Each scene shows the same named points in several views. A view is turned or mirrored, shifted and resized as a whole, has a little noise and may leave points out.

Scene 1
View 1
Bev: [ 13 -13   2  -6 -20 -16 -16  24  -2   4   3]
repa: [ 28 -13  26   3 -16  -4 -15  26  -2  -4 -12]
Padek: [ 25  -4  33   1 -19   7  -4  16  -4  -1  -4]
zod: [ 31  -3  29   1 -11  -2 -11  23  -2  -4 -15]
simu: [ -6  23 -22 -25 -19 -12  11  11  -4  26  34]
Bez: [ 20  -1  33   3 -27  23   5  11  -3   4   7]
gose: [ 32  -6  25  -2  -7 -12 -15  23  -4  -5 -19]
Mus: [  1 -13 -17 -12 -28 -20 -12  26   1   9  23]
zev: [ 34  13  48   0 -14  21   9   9  -6   1 -13]
kisib: [ 31  20  28 -10   0  -5   0  14  -8   5 -16]
Posu: [ 29  -3  37   3 -19  13  -3  17  -3  -2  -7]
tini: [  7   4  -6 -13 -21 -10   0  17  -2  11  18]
View 2
gose: [-22   3  -7   5  -9   5  16   5  -9  17  18]
kisib: [-10   0  -4 -15  -6  14  23   1   4  23   3]
Padek: [ -4   4  11 -10  -7  12  21   2  -1  19  10]
Bev: [ -3   0  13  -3  -1   0   5  11 -16   9   8]
Bez: [  3   3  20 -17  -4  16  24   2   3  19   5]
Posu: [ -7   4  10 -10  -7  14  24   2   0  20  11]
tini: [  7  -6  14 -16   3   1   5  12 -12  11  -6]
zod: [-13   3   2  -5  -7   9  18   5  -5  19  11]
simu: [ 15 -14  11 -28  12  -3  -3  17 -13  10 -21]
Mus: [  8  -4  22 -10   5  -5  -4  16 -21   5   0]
zev: [ -7   3   4 -18  -8  20  32  -1   9  27   7]
repa: [-9  5  9 -2 -7  7 15  5 -7 15 15]
View 3
gose: [ 22   5 -16  -4  15  -9  28 -16  12  -1  -7]
Bez: [23 25 -9 -6 -8  1  7 -9 -2 -4  2]
repa: [ 22  17 -21  -7   5  -2  20 -16   9  -1  -1]
simu: [  7  -2  28  12 -11 -29  -4   0 -23  -2 -20]
Padek: [ 22  17 -13  -4   0  -3  16 -13   4  -2  -1]
zod: [ 24  11 -14  -5   7  -7  24 -15  10  -1  -5]
Posu: [ 25  20 -14  -8   1   0  16 -12   6  -3   0]
kisib: [ 35   9   0  -8  11 -11  24  -5   9 -10 -13]
tini: [  8   3   7   6  -6 -19   5  -8 -12   0 -12]
Bev: [  3   0  -9   6   6 -17  14 -17  -4   7  -9]
Mus: [ -7  -7   1  14  -5 -23   5 -16 -14  11  -8]
View 4
kisib: [ 14  -5  29 -19   1 -20 -19 -23  22 -42  14]
Padek: [ 15   0  29  -8  11  -9 -15   6   5 -24 -15]
repa: [ 15   3  32 -24  17   4   3   1  11 -24   1]
gose: [ 12   0  35 -32   8   1   3  -9  19 -30  15]
Bev: [ -8   8  44 -20  -1   0  -3  15  14 -18 -14]
Posu: [ 29  -6  22 -10  20  -6  -8  -8   6 -32   0]
Mus: [-21  14  53 -11 -16  -8 -14  32  10 -15 -37]
tini: [-15   8  48   1 -12 -15 -27  27   6 -20 -42]
Bez: [ 32  -7  23   4  20 -13 -20   0  -1 -27 -20]
zev: [ 42 -13  14  -5  22 -17 -19 -22   8 -42   6]
zod: [ 16   1  29 -23  13  -1  -1  -7  15 -31   7]
View 5
kisib: [-18  -7  11  18 -16   9  -5  12  26  15   0]
repa: [  1   0   9  11  -7   4   3   1  14   1 -13]
Bez: [ 11  -5   4 -11 -14   7  -6 -13  22  -8  12]
zod: [ -4  -2   8  15 -12   5   1   4  21   3  -9]
gose: [ -6   0  10  19  -9   3   3   8  19   5 -15]
zev: [ -2 -10   9  13 -25   4 -13   0  40   0   7]
simu: [-23  -4  11 -12   6  21  -1   9  -3  31  18]
Mus: [ -9   3   8 -15  12  16  10   2 -14  17   3]
Bev: [-5  3  9 -1  3  9  8  3 -3 11 -9]
Padek: [ -1  -4   8   5 -14   6  -3  -1  21   1  -1]
tini: [-13  -2   9 -10   3  16   2   3   1  19  11]
Posu: [  2  -5   7   8 -16   3  -4  -2  26  -2  -1]

In a view up to two points have been moved. Name them for each view, in the order of its rows, or write -.
view 1: -
view 2: gose, kisib
view 3: repa
view 4: Padek, tini
view 5: Bez, simu
